Each row is a point on a tangle of strands that fork, close into loops and nearly touch. The rows are in no order.
Two points are linked if the straight distance between their rows is under 79.2. Some points are linked to none.
<1234>: [40 -10 29 -14 4 25 55 43 -3 -17 -20 -18 33 27 -48 -11 16 9 21 40 61 10 18 -40 22 -51 31 33 6]
<495>: [-13 18 1 15 15 -6 -21 -79 25 45 25 -36 -29 -17 18 -34 -14 -4 -13 -2 -9 -18 43 -43 -14 -17 -40 -20 14]
<781>: [-48 26 -15 -64 -46 -2 -20 -24 0 -64 -21 -20 -37 -15 -13 -6 -12 -54 -2 21 -43 1 -36 -9 -22 39 -6 7 -35]
<1826>: [-16 13 6 29 -21 5 20 8 0 -26 -10 -15 3 -5 15 27 -12 -32 -8 -24 -26 -39 -32 3 20 -13 56 -12 6]
<147>: [-23 8 -40 -30 -30 11 -29 -25 -4 -36 -19 2 -23 -22 -10 10 1 -6 3 -4 -16 -3 -14 23 2 8 7 15 -10]
<511>: [14 15 -1 88 16 -11 19 19 4 49 7 -30 13 -6 16 40 -36 -9 -24 -4 32 -18 13 -6 -8 -16 8 -45 1]
<469>: [20 -13 41 -15 34 10 15 -23 -4 32 11 13 7 8 -22 -55 29 72 36 -1 19 44 33 -5 -8 3 -50 20 10]
<163>: [-18 5 -36 -19 4 24 10 40 -11 -8 -9 14 30 18 -22 21 21 24 -1 23 31 33 10 12 -3 12 21 15 -11]
<1549>: [7 -1 -14 9 -24 -10 -33 -36 -9 -23 -6 9 -26 -28 27 11 -12 -20 0 -26 -39 -28 -21 43 13 -1 -15 7 4]
<1230>: [36 -28 69 -18 18 -8 20 -12 4 30 6 12 -5 28 -3 -61 20 38 42 -2 -10 26 11 -39 -4 -3 -33 6 12]
<1121>: [2 14 7 50 19 -8 -15 -61 28 42 28 -38 -17 -21 -1 -7 -25 1 -15 -9 16 -30 35 -30 -12 -41 -24 -31 14]
<361>: [-36 28 -18 -1 -5 -10 -19 -33 23 43 14 -3 -5 -6 42 -11 -11 -23 -20 19 -2 8 28 -25 -16 34 -11 -18 -16]
<1058>: [-4 11 -38 7 -2 -2 -12 0 4 19 -11 4 -7 3 1 13 -17 -3 1 6 11 3 12 11 -1 15 0 -9 -31]
<993>: [-23 27 -48 -18 -24 -17 -41 -45 6 -6 -4 -6 -35 -19 22 -8 -27 -42 9 22 -4 -7 3 8 -6 40 -26 3 -48]
<1026>: [-4 7 -60 -21 17 12 -3 20 -7 -22 0 -52 -36 20 -68 26 -29 -50 22 -11 24 -41 -11 -16 16 -52 40 -9 -33]
<1175>: [-40 12 10 -5 1 32 0 -25 21 0 15 -6 8 -7 19 -26 20 9 -29 14 -26 0 25 -38 -13 -7 1 17 29]
<1717>: [-23 21 0 10 -16 -7 46 55 1 1 -12 -15 25 27 13 31 -15 -38 -8 10 11 0 -26 -25 12 10 71 -31 -14]
<644>: [23 -22 50 15 14 -13 7 -5 15 30 11 30 15 15 22 -30 8 22 -1 5 -15 12 16 -17 -11 8 -15 -3 9]
<799>: [-26 0 40 28 1 18 15 51 -6 -13 26 38 57 0 37 2 36 13 -33 6 -15 11 -9 17 0 19 21 26 50]
<125>: [-15 -15 3 7 19 -1 -34 -8 -2 20 21 41 32 -25 40 -3 27 41 -30 9 -3 33 33 41 -13 50 -50 12 30]
<1652>: [2 -13 51 19 4 37 34 13 -4 -34 -5 7 34 3 -22 -25 31 16 -15 19 -10 -3 7 -25 1 -44 19 41 44]
<1347>: [-51 35 -19 -46 -39 6 -12 -33 7 -43 -14 -15 -13 -18 13 5 -6 -40 -13 11 -39 -1 -20 -1 -12 33 9 6 -19]
<1125>: [-42 10 -14 -42 -25 29 -6 -31 0 -62 -11 -9 -10 -21 -23 9 21 5 -20 -6 -41 -3 -24 7 -6 -8 23 27 22]
<1355>: [38 -34 12 -1 27 -6 -15 -14 -21 21 0 25 1 -11 -33 -16 22 77 28 -15 36 34 17 41 -1 -3 -51 17 20]
<237>: [-15 3 -26 -22 -41 -13 -33 -3 -32 -43 -19 21 -25 -23 2 29 2 -6 1 -17 -22 -6 -43 51 4 13 4 15 8]
<49>: [-3 10 21 78 14 30 40 22 -1 10 8 -17 50 -3 -10 8 1 15 -29 26 35 -11 29 -26 1 -34 27 12 33]
<553>: [-67 39 11 -30 -26 30 36 6 9 -59 8 -22 36 -10 -18 25 28 -12 -36 5 -38 4 -37 -20 -2 13 50 7 11]
<1881>: [32 -21 7 46 21 2 -23 -40 4 5 7 -7 -10 -38 -6 10 -10 16 -11 -33 -4 -28 23 26 4 -32 -37 -12 11]
<920>: [-3 10 -30 3 26 -8 5 -3 12 60 8 -2 -3 20 -13 -15 -9 20 17 18 47 29 32 -27 -15 15 -17 -23 -31]
<1466>: [59 -30 14 28 22 -37 0 2 9 45 16 3 -12 9 4 -7 -28 0 14 -22 13 -6 3 3 -4 5 -41 -46 -39]
<1256>: [-23 36 -58 26 -3 -4 9 39 -7 23 -10 -35 -11 16 -1 44 -41 -34 3 9 32 -10 -6 -5 7 14 46 -27 -33]
<1594>: [-32 8 -50 -77 -8 14 -15 -1 3 -50 -21 -36 -38 10 -72 9 -8 -36 10 12 -4 -4 -21 -19 -14 1 25 2 -46]
<1600>: [17 -8 -7 18 5 12 -10 -39 19 -2 8 -19 -33 -6 -14 -18 -13 -7 11 -20 -17 -44 9 -20 8 -54 -9 -1 2]
<1649>: [-8 -2 38 3 4 -7 -10 -10 21 33 16 23 9 13 43 -26 4 -6 -17 13 -32 6 10 -22 -19 28 -5 -3 4]
<1625>: [24 -6 -4 -20 8 -16 23 42 9 37 -6 -6 -9 43 -14 -10 -12 -9 29 17 39 20 10 -45 12 -9 17 -23 -35]
<419>: [4 -8 -9 28 -16 -14 -38 -26 -20 -14 -4 23 -9 -54 38 34 4 9 -21 -37 -23 -13 -12 71 8 12 -25 13 39]
<29>: [51 -17 -37 44 20 11 5 26 -21 3 -17 -4 0 0 -27 43 -13 22 5 -18 35 -9 7 50 6 -28 -2 4 -5]
<1793>: [36 -25 -22 -29 0 -13 -28 -2 -19 -5 -10 22 -29 5 -28 -13 7 35 38 -17 11 12 -17 32 1 -15 -30 12 -2]
<16>: [-26 24 -4 7 18 19 29 10 12 29 7 -6 19 26 -21 -16 9 23 -3 35 37 25 35 -48 -14 -13 16 3 5]
<1915>: [15 -5 21 3 -22 -9 44 59 -4 -30 -27 7 22 12 14 33 -5 -35 1 -10 -8 -13 -51 13 26 -4 63 -14 5]
<1293>: [42 -22 -21 -31 6 -8 -5 17 -11 4 -15 13 -20 22 -35 -9 7 23 44 -2 30 24 -2 12 10 -17 -10 10 -20]
<92>: [23 3 14 84 17 6 31 19 -3 28 -1 -10 30 -6 12 28 -15 4 -27 -3 23 -16 24 0 -2 -20 14 -19 9]
<342>: [-52 40 -45 13 -4 9 -6 -11 16 35 10 -11 12 -4 25 12 -9 -5 -26 27 22 17 31 -18 -13 23 8 -13 -5]
<1819>: [19 7 -33 13 25 -14 11 26 4 64 5 -23 -8 29 -25 4 -22 11 22 19 66 25 25 -31 -9 1 -2 -34 -37]
<1602>: [44 -26 -25 -36 19 -2 13 47 -1 -1 1 -35 -27 39 -55 -1 -19 -34 49 -8 40 -31 -5 -24 33 -62 17 -2 -37]
<1312>: [-27 -6 -18 -62 -13 15 -8 11 -12 -29 -10 31 9 9 -26 -9 35 31 6 13 0 36 -17 6 -14 6 9 27 9]
<1656>: [43 -33 -6 -22 10 -31 -35 -20 -29 3 1 23 -40 -7 -31 -19 13 55 43 -38 21 13 -18 42 -1 -20 -61 13 19]
<683>: [-43 16 5 -39 -22 9 -10 -18 9 -13 7 20 12 -1 32 -20 19 -5 -21 20 -40 16 -12 -4 -21 36 -2 15 8]
<91>: [35 -23 -5 18 6 -10 -47 -62 7 3 14 4 -32 -33 9 -7 -13 1 -4 -37 -24 -29 7 28 7 -20 -63 -6 -1]
<710>: [9 -11 -29 -38 -6 -22 -21 3 0 -16 9 -10 -57 25 -21 -36 -31 -56 43 -5 -14 -34 -26 -29 8 -10 -22 -14 -55]
<330>: [9 -4 30 -8 4 26 52 45 3 -4 0 -4 40 31 -28 -15 25 14 7 37 41 21 14 -44 5 -29 29 24 4]
<1271>: [-34 21 -43 -28 -11 28 -2 -9 -2 -28 -20 -15 -11 -1 -33 22 -7 -10 -3 1 -4 -7 -7 3 2 -3 32 7 -21]
<258>: [12 -13 38 19 0 28 33 -6 7 -22 -6 -15 13 4 -30 -22 10 5 -6 7 -4 -22 9 -37 4 -65 29 20 31]
<1246>: [18 5 -45 24 20 -24 0 22 5 52 9 -29 -27 25 -18 9 -42 -14 26 1 52 -5 13 -20 -3 -10 -6 -41 -43]
<1559>: [5 10 -59 10 4 -10 -7 21 1 29 -10 -6 -22 15 -7 18 -31 -20 16 13 32 3 7 0 -3 20 2 -23 -53]
<215>: [25 -22 49 3 47 -10 -12 -52 6 43 28 4 10 -19 -6 -38 8 67 4 -12 6 30 41 13 -12 33 -82 -18 10]
<1433>: [14 -2 -1 -25 10 15 30 20 11 2 -11 -20 -8 32 -49 -18 3 6 25 17 28 6 14 -47 5 -42 26 2 -9]
<186>: [-18 9 -15 14 -19 11 -8 2 -16 -16 -15 17 7 -18 23 33 4 6 -9 -14 -14 -4 -18 41 12 16 19 4 12]
<1323>: [-1 6 -49 -2 -14 -25 -36 -14 -4 12 -9 6 -34 -6 16 2 -33 -34 18 9 13 4 -2 23 -6 42 -28 -17 -60]
<99>: [-9 25 -16 41 -8 -5 36 49 -4 15 -12 -20 14 18 13 41 -27 -31 -6 3 17 -5 -10 -7 11 1 53 -27 -15]
<329>: [5 -25 21 11 -15 -20 -33 -10 -22 -20 -11 35 -6 -32 13 4 20 28 -12 -29 -21 -3 -22 40 -4 -14 -11 29 70]
<1098>: [-45 34 -66 -25 -2 21 -7 -4 4 -17 -11 -44 -23 7 -50 25 -20 -28 0 13 21 -10 -1 -17 -4 -13 41 -7 -30]
<1806>: [-16 21 -8 -41 -30 -24 -47 -56 -1 -13 -8 16 -26 -16 49 -33 -11 -39 2 24 -37 7 -4 7 -21 51 -45 19 -17]
<398>: [20 0 8 61 5 19 45 31 -6 -8 -21 -23 29 1 -17 31 -12 -10 -10 4 20 -32 1 -10 20 -50 49 3 23]
<327>: [-16 9 -9 18 14 26 16 -4 9 13 3 1 15 6 -13 -10 11 21 -12 18 18 9 31 -21 -5 -16 14 6 7]
<1065>: [-37 13 -2 -60 -34 6 17 12 -2 -80 -15 -18 -1 -10 -46 30 18 -22 -15 -7 -42 2 -62 4 -5 12 37 6 -6]
<1281>: [45 -10 -37 53 18 25 31 38 -28 -11 -26 -19 15 6 -37 54 -15 5 4 -5 32 -27 1 38 18 -41 27 14 3]
<605>: [-11 8 36 57 -2 11 24 20 -2 -3 4 15 38 -12 55 28 5 -9 -24 -14 -29 -16 -16 25 22 13 40 0 31]
<1710>: [12 -4 19 -4 3 17 35 14 12 -14 -8 -15 7 22 -31 -14 3 -2 4 10 7 -10 5 -42 2 -47 36 8 7]
<689>: [-21 19 -28 4 -21 3 -4 9 -7 -12 -17 6 -3 -6 13 31 -12 -16 -7 -5 -9 -3 -16 25 8 25 27 -6 -20]
<722>: [10 -13 52 -4 29 -9 -31 -84 24 36 29 -15 -14 -24 48 -42 5 8 -23 -4 -49 -13 44 -26 -20 20 -62 -2 28]
<1120>: [25 -26 66 10 19 -5 16 21 4 22 17 42 33 16 20 -36 29 31 4 15 -1 29 11 -11 -9 12 -16 10 31]
<42>: [16 -10 55 1 34 -14 -22 -55 14 45 26 5 -4 -2 33 -47 4 24 -4 -3 -35 7 29 -20 -16 23 -59 -8 17]
<1492>: [27 -6 20 39 31 -12 21 0 11 59 17 -9 8 9 -12 -17 -14 25 8 7 44 10 33 -33 -7 -12 -19 -25 -12]
<1129>: [-14 12 37 20 -12 20 52 48 2 -27 -7 7 55 4 6 16 17 -9 -22 11 -9 -7 -19 -14 10 -17 56 8 27]
<115>: [-21 10 -22 -46 -44 -12 -25 9 -16 -57 -21 5 -34 -7 -13 16 -13 -37 15 -1 -28 -2 -53 20 2 25 20 3 -33]
<393>: [-51 25 -12 10 1 25 10 35 5 8 16 20 48 10 31 7 20 4 -33 22 0 21 14 -4 -7 33 18 6 7]
<834>: [-55 25 4 1 -9 34 5 -20 12 -16 5 -9 15 -18 18 2 17 -8 -34 3 -31 -11 12 -14 -1 -2 22 13 26]
<472>: [-17 24 -55 -2 5 -9 16 55 -7 19 -12 -45 -16 30 -35 42 -39 -39 9 17 47 -4 -6 -33 5 -5 53 -34 -31]
<185>: [-27 1 17 -15 13 24 -16 -45 15 6 13 7 9 -6 22 -35 32 30 -16 11 -25 11 34 -21 -17 6 -33 22 27]
<1683>: [-39 27 26 2 -20 15 35 13 2 -49 -7 -21 22 -6 7 38 -1 -30 -19 -20 -36 -26 -54 -4 21 8 69 -11 6]
<1790>: [-52 41 23 -21 -28 -1 -16 -32 5 -14 14 0 7 -17 82 -1 10 -47 -35 15 -57 -7 -9 -5 -9 63 11 19 8]
<229>: [4 0 -34 -14 -1 23 12 6 -3 -34 -11 -28 -13 11 -58 24 -12 -21 9 -13 3 -38 -10 -11 13 -52 42 1 -13]
<1306>: [-30 11 -27 -46 -10 32 3 21 -12 -35 -8 11 23 8 -34 15 31 24 -9 14 9 25 -8 15 -7 5 27 28 5]
<526>: [58 -17 31 32 38 -31 8 -9 6 58 31 -17 -4 9 -17 -14 -28 29 12 -23 45 7 21 -4 -9 1 -58 -59 -39]
<477>: [-26 -6 9 -19 -30 -8 -33 -18 -19 -37 -6 29 -8 -32 19 2 30 19 -20 -20 -38 3 -27 37 -6 2 -2 38 65]
<716>: [6 -14 -18 -64 -3 -6 -3 14 -11 -12 -18 26 -14 23 -32 -19 19 26 35 13 11 42 -9 0 -2 5 -3 15 -14]
<549>: [18 -11 -10 -13 -4 22 11 8 -8 -37 -16 -6 -9 5 -47 6 4 0 15 -17 -4 -25 -17 6 14 -55 30 13 12]
<1017>: [-22 -23 41 22 45 24 -24 -17 6 2 39 18 35 -22 21 -29 43 55 -28 8 -11 12 57 9 -11 21 -57 36 67]
<464>: [47 -36 23 -16 13 -37 -29 -36 -18 14 11 28 -33 -6 -13 -40 7 37 33 -35 -12 6 -14 23 -1 -9 -66 3 13]
<1206>: [-7 -3 -6 -49 -36 -19 -2 36 -13 -57 -23 -3 -27 5 -22 19 -17 -56 17 -5 -26 -5 -61 7 10 18 32 -12 -32]
<1638>: [21 -16 -5 4 -20 -18 -9 8 -4 -22 -5 7 -25 5 4 6 -20 -39 15 -29 -31 -39 -38 13 19 -22 10 -9 -20]
<1764>: [16 -15 11 8 -10 -26 -57 -59 2 5 12 16 -16 -41 45 -3 -3 -6 -18 -18 -36 -12 11 37 -4 31 -57 5 20]
<297>: [18 -17 -23 -27 -17 -14 4 42 -8 -18 -18 6 -23 21 -18 14 -8 -28 21 -2 4 -4 -25 5 12 -4 26 -12 -31]
<534>: [-24 -16 40 -9 28 22 -24 -39 11 14 30 16 21 -11 31 -41 41 46 -19 13 -29 17 39 -4 -18 18 -53 35 55]
<625>: [8 -10 2 19 -5 2 25 59 -11 8 -9 32 36 11 20 20 11 12 -8 10 9 24 -7 17 1 12 22 0 7]
<1232>: [-12 -6 1 -11 -3 -19 -45 -34 -6 14 7 38 3 -24 46 -9 15 19 -15 7 -22 28 11 31 -12 52 -49 13 19]
<217>: [21 -9 21 -2 11 -12 -41 -90 15 18 18 -16 -32 -28 42 -35 -8 -12 -13 -14 -51 -25 24 -12 -5 0 -64 -3 13]
<1328>: [62 -29 -14 28 26 5 8 17 -11 14 -9 -1 2 -1 -32 17 -1 38 16 -8 43 8 18 34 8 -30 -25 5 -12]
<938>: [10 8 10 44 -7 -4 31 22 8 -4 -7 -18 9 6 2 16 -20 -30 -3 -12 1 -35 -15 -16 15 -39 51 -18 4]
<918>: [-34 9 -18 4 -19 13 -16 6 -22 -28 -9 24 20 -30 17 30 25 28 -19 -8 -12 8 -14 56 8 13 11 31 40]
<1385>: [-3 0 -24 9 -31 -22 -46 -24 -26 -28 -14 20 -23 -35 30 30 -7 -6 -3 -32 -26 -15 -35 65 9 13 -15 15 19]
<983>: [-9 12 -19 -29 -40 -34 -48 -27 -13 -22 -19 28 -36 -15 38 -11 -20 -41 15 14 -24 10 -27 31 -14 55 -30 12 -31]
<669>: [-3 2 -42 -15 -16 -10 -10 31 -6 -13 -16 -6 -28 15 -12 14 -32 -49 18 0 1 -13 -23 3 8 18 21 -20 -53]
<1468>: [35 -30 29 -10 -3 -23 -27 -30 -2 0 5 22 -31 1 8 -33 4 10 20 -24 -34 -7 -17 3 -4 -10 -30 4 11]
<478>: [34 -14 -1 17 -24 -18 20 56 -21 -31 -25 10 2 5 17 43 -15 -33 12 -24 -17 -27 -55 36 32 -11 43 -16 1]
<1062>: [-34 21 26 15 -7 -3 -14 -20 20 30 22 15 15 -4 69 -7 3 -28 -36 15 -36 0 10 -16 -17 43 4 -2 7]
<798>: [-49 42 -48 14 4 17 2 9 10 38 13 -20 12 10 -4 16 -8 6 -10 34 45 19 30 -23 -15 3 19 -3 -7]
<1222>: [7 5 29 85 10 4 38 31 -2 10 -7 -5 38 -9 41 31 -10 -9 -27 -10 -9 -24 -5 11 13 -4 38 -16 21]
<1128>: [4 -17 31 28 0 0 20 64 -16 -4 9 51 54 7 36 11 30 22 -20 7 1 25 -12 29 -2 18 11 19 42]
<1853>: [35 -15 -5 13 -9 -10 36 68 -9 3 -25 9 19 25 5 32 -7 -13 7 6 19 7 -16 16 11 2 36 -12 -12]
<388>: [33 -17 19 -16 -22 -18 43 77 0 -27 -32 4 20 27 0 27 -2 -35 15 5 10 2 -32 0 28 -15 51 -15 -1]
<377>: [20 -7 -1 4 -12 -19 -40 -50 4 1 3 16 -31 -25 31 -11 -18 -21 -1 -17 -37 -22 0 18 2 10 -40 -3 -7]
<41>: [21 2 -18 3 45 4 -8 -55 8 46 18 -30 -21 -4 -40 -28 -11 44 37 -15 39 4 43 -1 -5 -9 -56 -13 -28]
<1169>: [-60 46 19 2 -29 8 23 -5 9 -27 6 -22 12 -10 37 27 -4 -39 -30 -4 -37 -21 -32 -17 13 25 59 -9 0]
<321>: [75 -32 56 25 38 -25 19 4 -4 45 19 -1 8 3 -17 -19 -8 49 22 -26 42 21 21 20 -5 5 -63 -31 -21]
<1603>: [8 13 -21 66 2 -11 7 4 8 33 7 -19 -3 -14 30 40 -34 -22 -22 -17 5 -30 3 16 1 0 3 -36 -14]
<528>: [14 -14 -15 -44 -25 -15 15 65 -14 -50 -31 -2 -9 22 -29 33 -7 -35 15 -6 0 -4 -48 13 23 -5 43 -12 -24]
<582>: [-29 21 -41 1 7 11 5 11 11 23 -1 -24 -6 20 -24 8 -16 -4 1 19 37 2 17 -34 -7 -12 34 -16 -17]
<1404>: [-46 19 -7 -7 -9 16 -7 0 9 5 13 25 29 -2 36 -2 20 1 -23 17 -20 18 12 3 -13 41 0 8 6]
<1579>: [-55 38 14 15 -18 26 25 -4 13 -22 13 -14 27 -9 25 19 7 -14 -34 -6 -28 -13 -9 -17 6 4 51 4 21]
<1631>: [-45 42 -5 20 -10 -19 -18 -32 24 50 29 -9 9 -16 71 2 -13 -36 -39 18 -8 5 25 -25 -14 49 -7 -14 3]
<1257>: [12 -17 0 -40 -30 -6 -4 11 -14 -69 -13 -7 -32 0 -35 8 2 -30 16 -28 -34 -30 -58 9 12 -40 22 11 3]
<198>: [70 -36 44 8 20 -19 24 21 1 33 5 10 4 18 -19 -24 5 39 39 -6 37 23 16 0 11 -14 -38 -8 -14]
<1349>: [-38 21 -40 -75 -29 3 -23 -12 -2 -62 -21 -25 -44 -6 -46 -6 -10 -51 11 23 -14 -4 -36 -11 -18 29 3 3 -53]
<208>: [16 -10 -42 -9 11 -1 3 20 -1 0 -1 -28 -36 26 -39 2 -29 -34 32 -8 24 -31 -10 -19 17 -40 17 -15 -38]
<57>: [5 -8 20 34 -15 -14 13 39 -14 -9 -14 27 23 -2 43 36 0 -11 -11 -15 -24 -5 -39 40 16 17 35 -1 21]
<1531>: [35 -6 -6 26 19 -30 -22 -33 15 48 24 -13 -25 0 7 -11 -38 -3 4 -20 16 -12 12 0 -11 11 -57 -43 -46]
<1429>: [-23 14 -19 -41 -48 -27 -37 -3 -20 -52 -26 18 -34 -12 16 4 -18 -45 12 3 -24 3 -50 36 -8 46 -5 11 -31]
<363>: [20 -26 7 24 4 -25 -51 -45 -14 5 10 22 -3 -55 36 23 5 23 -30 -32 -14 -5 20 64 -2 19 -55 0 39]
<267>: [28 6 6 5 18 -8 40 56 5 44 -1 -15 16 40 -19 -9 -9 0 20 27 66 24 22 -48 6 -22 23 -19 -16]
<141>: [-5 -10 5 -8 29 18 -6 -29 5 25 10 14 6 0 -10 -32 21 57 12 12 14 33 38 -4 -8 11 -36 11 10]
<117>: [-41 17 33 -11 -16 27 45 38 5 -50 6 -3 53 11 -9 16 29 -4 -36 2 -21 6 -30 -13 4 -2 52 11 28]
<1673>: [-2 9 -56 -16 -11 -22 -29 18 -10 -4 -13 5 -42 8 -1 3 -45 -49 28 12 10 -7 -18 17 2 35 -16 -22 -70]
<1770>: [12 -13 19 -38 -3 -10 8 -2 8 18 -3 19 -15 35 -7 -47 10 17 30 8 -6 28 -1 -35 -8 6 -10 -5 -18]
<1784>: [0 1 -14 -3 17 -11 -12 -26 14 43 7 5 -15 13 5 -28 -9 12 19 9 17 21 25 -17 -14 31 -31 -19 -32]
<145>: [29 -20 18 -34 1 -13 24 37 9 21 -3 15 -3 42 -8 -26 4 5 33 17 18 30 6 -37 11 1 7 -10 -25]
<1873>: [43 -16 10 -36 3 17 42 40 2 -18 -19 -29 4 33 -59 -5 0 -4 31 17 46 0 4 -38 22 -55 31 20 -9]
<1452>: [-4 -14 11 22 12 9 -20 -24 8 13 11 23 10 -25 22 -2 15 23 -22 -3 -19 4 26 19 -7 6 -28 8 25]
<1052>: [18 -20 68 13 49 -2 -6 -51 12 46 28 -1 7 -8 10 -48 17 51 1 -9 -11 14 48 -14 -21 17 -64 -2 22]
<885>: [23 -14 33 2 5 21 40 58 -8 -11 -6 22 48 24 -19 -13 35 30 2 35 37 29 12 -13 7 -22 14 34 22]
<880>: [-49 21 14 -40 -27 2 -37 -36 3 -15 9 17 11 -12 68 -21 24 -23 -29 24 -53 11 -8 -1 -17 58 -17 31 20]
<1620>: [-47 15 -2 -37 -37 4 -22 -21 -15 -50 -5 14 4 -28 26 12 28 -3 -22 -6 -39 5 -37 31 -4 28 8 30 31]
<989>: [14 -24 16 -2 -6 -6 -6 14 -9 -9 -10 38 8 -2 -1 -5 25 26 3 -4 -7 14 -10 19 0 -14 3 16 30]
<717>: [-20 -13 18 13 43 9 -36 -19 9 17 40 25 41 -31 39 -12 33 44 -34 8 -3 22 56 27 -13 46 -64 17 49]
<1827>: [13 -30 45 24 0 -10 -7 13 -17 -19 -4 37 16 -16 7 -5 32 36 -9 -17 -18 -1 -13 23 -1 -28 1 36 72]
<66>: [-32 17 -46 -51 -3 12 3 16 6 -24 -10 -38 -22 20 -69 9 -8 -29 5 18 16 -4 -8 -35 -6 -7 45 -8 -35]
<1389>: [22 -3 -55 4 29 -4 -24 -43 0 29 12 -19 -32 -7 -27 -7 -20 16 23 -17 28 -14 27 14 -4 -9 -52 -14 -43]
<1824>: [-53 42 20 -1 -30 0 -3 -26 15 -12 8 -16 4 -15 61 7 -5 -50 -32 -2 -49 -22 -21 -14 5 38 39 0 0]
<1181>: [-51 23 -9 -48 -27 33 17 -7 2 -56 -10 -19 6 -9 -28 18 22 -8 -21 -1 -33 1 -27 -6 -10 3 35 12 4]
<439>: [-25 9 -4 27 22 19 -16 -58 20 25 19 -17 5 -38 22 -6 8 18 -32 4 -2 -8 57 -13 -7 -8 -31 1 29]
<1508>: [13 3 14 18 20 6 37 20 9 46 8 -9 18 25 -18 -18 3 24 15 24 58 25 35 -51 -2 -22 12 -10 -3]
<295>: [-6 -1 -20 -6 4 -2 -22 -21 5 21 -9 22 -7 1 12 -10 4 16 6 8 1 14 15 4 -12 20 -21 -3 -17]
<1569>: [42 -33 44 -7 -6 -22 3 -2 12 2 0 20 -22 20 8 -35 -1 -13 18 -13 -32 -19 -25 -20 5 -28 -7 -6 7]
<580>: [-32 20 -39 16 0 19 17 38 1 10 -2 12 41 12 13 25 6 15 -21 22 22 27 10 13 -7 35 20 2 -12]
<317>: [1 7 -33 -20 5 -7 27 57 0 5 -18 -40 -14 39 -43 23 -23 -36 19 15 45 -7 -5 -38 15 -27 51 -19 -31]
<1204>: [-18 -1 21 17 -1 32 24 16 5 -16 5 12 36 3 -6 -13 27 19 -23 17 -8 2 15 -14 0 -19 20 25 27]
<1657>: [17 5 -42 4 14 -23 -39 -66 10 36 21 -19 -35 -19 3 -17 -34 -5 16 -13 14 -17 26 10 -7 13 -66 -32 -43]
<1477>: [10 -15 33 -33 -13 -8 10 -10 18 -5 -2 -4 -28 25 4 -43 -2 -25 14 -5 -40 -10 -21 -50 -7 -20 12 -4 -9]
<94>: [-18 21 19 24 -6 8 49 53 9 4 -5 -1 44 25 16 16 1 -19 -20 14 11 2 -4 -32 5 -4 57 -13 10]
<356>: [36 -25 33 -33 19 -23 12 -8 8 37 10 9 -23 35 -6 -61 2 15 50 -5 -4 22 3 -34 3 7 -36 -12 -23]
<300>: [-46 39 -32 -26 -38 -5 -24 -38 3 -22 -9 -19 -34 -13 25 -6 -23 -58 -4 17 -17 -14 -12 -12 -8 37 2 -3 -35]
<1904>: [48 -33 -2 20 30 -4 0 22 -24 20 -4 23 18 -2 -27 12 18 67 16 -6 46 35 23 50 -5 -6 -41 16 7]
<473>: [-51 15 35 -1 -8 29 26 43 -3 -38 21 30 58 2 18 1 40 4 -32 6 -23 13 -22 7 1 13 28 28 51]
<1865>: [-12 15 -33 -20 20 17 11 6 7 17 -3 -27 -12 31 -53 -10 -4 10 19 22 49 14 25 -44 -5 -23 23 -2 -22]
<370>: [17 -21 51 14 17 19 32 39 -4 4 16 27 47 16 -3 -33 40 41 4 27 20 32 21 -17 -3 -11 -8 33 33]
<1708>: [-9 5 -5 -38 -16 -21 -49 -48 -1 1 -2 34 -17 -18 44 -27 4 -1 -1 19 -30 21 0 19 -15 51 -50 19 0]
<1753>: [50 -7 -7 66 14 21 51 43 -20 -15 -30 -32 28 3 -24 45 -18 -14 4 1 38 -41 -6 15 23 -59 39 7 10]
<447>: [-10 -5 3 -23 -15 26 -2 -13 1 -45 -14 1 -7 -8 -29 2 17 8 -9 -9 -23 -11 -8 2 1 -34 22 21 22]
<128>: [52 -33 60 0 26 -9 24 -8 -7 31 10 10 1 13 -17 -47 20 48 42 -9 14 25 19 -6 6 -11 -44 3 5]
<366>: [38 -19 13 47 -15 -22 13 40 -22 -13 -17 23 11 -10 26 40 -7 -4 -1 -38 -12 -21 -46 54 21 -3 24 -8 18]
<972>: [22 -6 13 65 28 -1 -11 -45 21 30 22 -32 -1 -35 3 12 -19 5 -29 -27 5 -38 39 5 -2 -31 -30 -25 8]
<1050>: [12 4 9 3 16 -18 -34 -97 23 37 31 -38 -34 -26 32 -37 -22 -14 -12 -12 -22 -32 34 -27 -10 -9 -68 -22 5]
<471>: [-1 5 -16 3 44 22 -2 -47 7 38 12 -19 -7 -3 -33 -27 9 50 21 2 38 18 47 -9 -6 -6 -36 9 -9]
<681>: [-59 24 -11 -23 -27 16 -16 0 -12 -39 6 23 27 -30 27 22 38 12 -34 -4 -29 19 -18 45 3 30 12 27 39]
<942>: [-3 20 -18 56 -16 -14 -13 -18 -2 13 4 -25 -17 -23 48 34 -43 -50 -12 -26 -16 -42 -12 19 15 10 8 -32 -25]
<1597>: [34 -22 22 8 34 -11 -18 -34 -7 30 14 15 4 -18 -9 -17 11 62 8 -18 13 23 30 31 -10 16 -64 -10 6]
<129>: [-2 -19 12 36 -5 -7 -33 -13 -19 -16 -4 24 6 -49 22 26 23 34 -22 -33 -17 -4 1 59 4 -7 -18 28 65]
<479>: [16 -17 -5 -1 1 -1 -13 7 -1 11 -8 36 1 3 8 -7 11 29 8 1 1 23 4 20 -4 13 -13 7 -2]
<949>: [35 -2 39 51 42 -28 11 -14 12 68 29 -21 6 2 -4 -12 -28 23 -6 -11 40 1 35 -26 -18 -6 -39 -55 -12]
<1329>: [42 -10 -16 -36 20 -2 30 70 2 -2 -17 -54 -13 43 -51 21 -27 -45 36 14 65 -18 2 -38 35 -51 41 -9 -31]
<586>: [28 -29 1 -29 -15 -1 2 11 -15 -54 -14 1 -21 3 -42 2 6 -5 25 -26 -10 -30 -41 13 20 -68 21 22 18]
<1775>: [-19 -3 -4 -58 -33 3 0 -5 -6 -70 -19 -13 -27 -9 -42 10 6 -24 -3 -15 -49 -10 -54 -2 -6 -7 26 3 -3]

How many points has the smallest loop of links through each point below? Write none if it is on no loop.
<267> | 13
<479> | 12
<128> | 12
<920> | 7

A fork is a point with three links, a tip a point with one. Leave the first point through the second and follow the links. Name the first fork or tip that comes.
<717>, <1017> | <1169>
<1329>, <317> | <117>
<1306>, <1312> | <1477>
<528>, <297> | <1385>
<472>, <317> | <549>
<1234>, <330> | <1433>
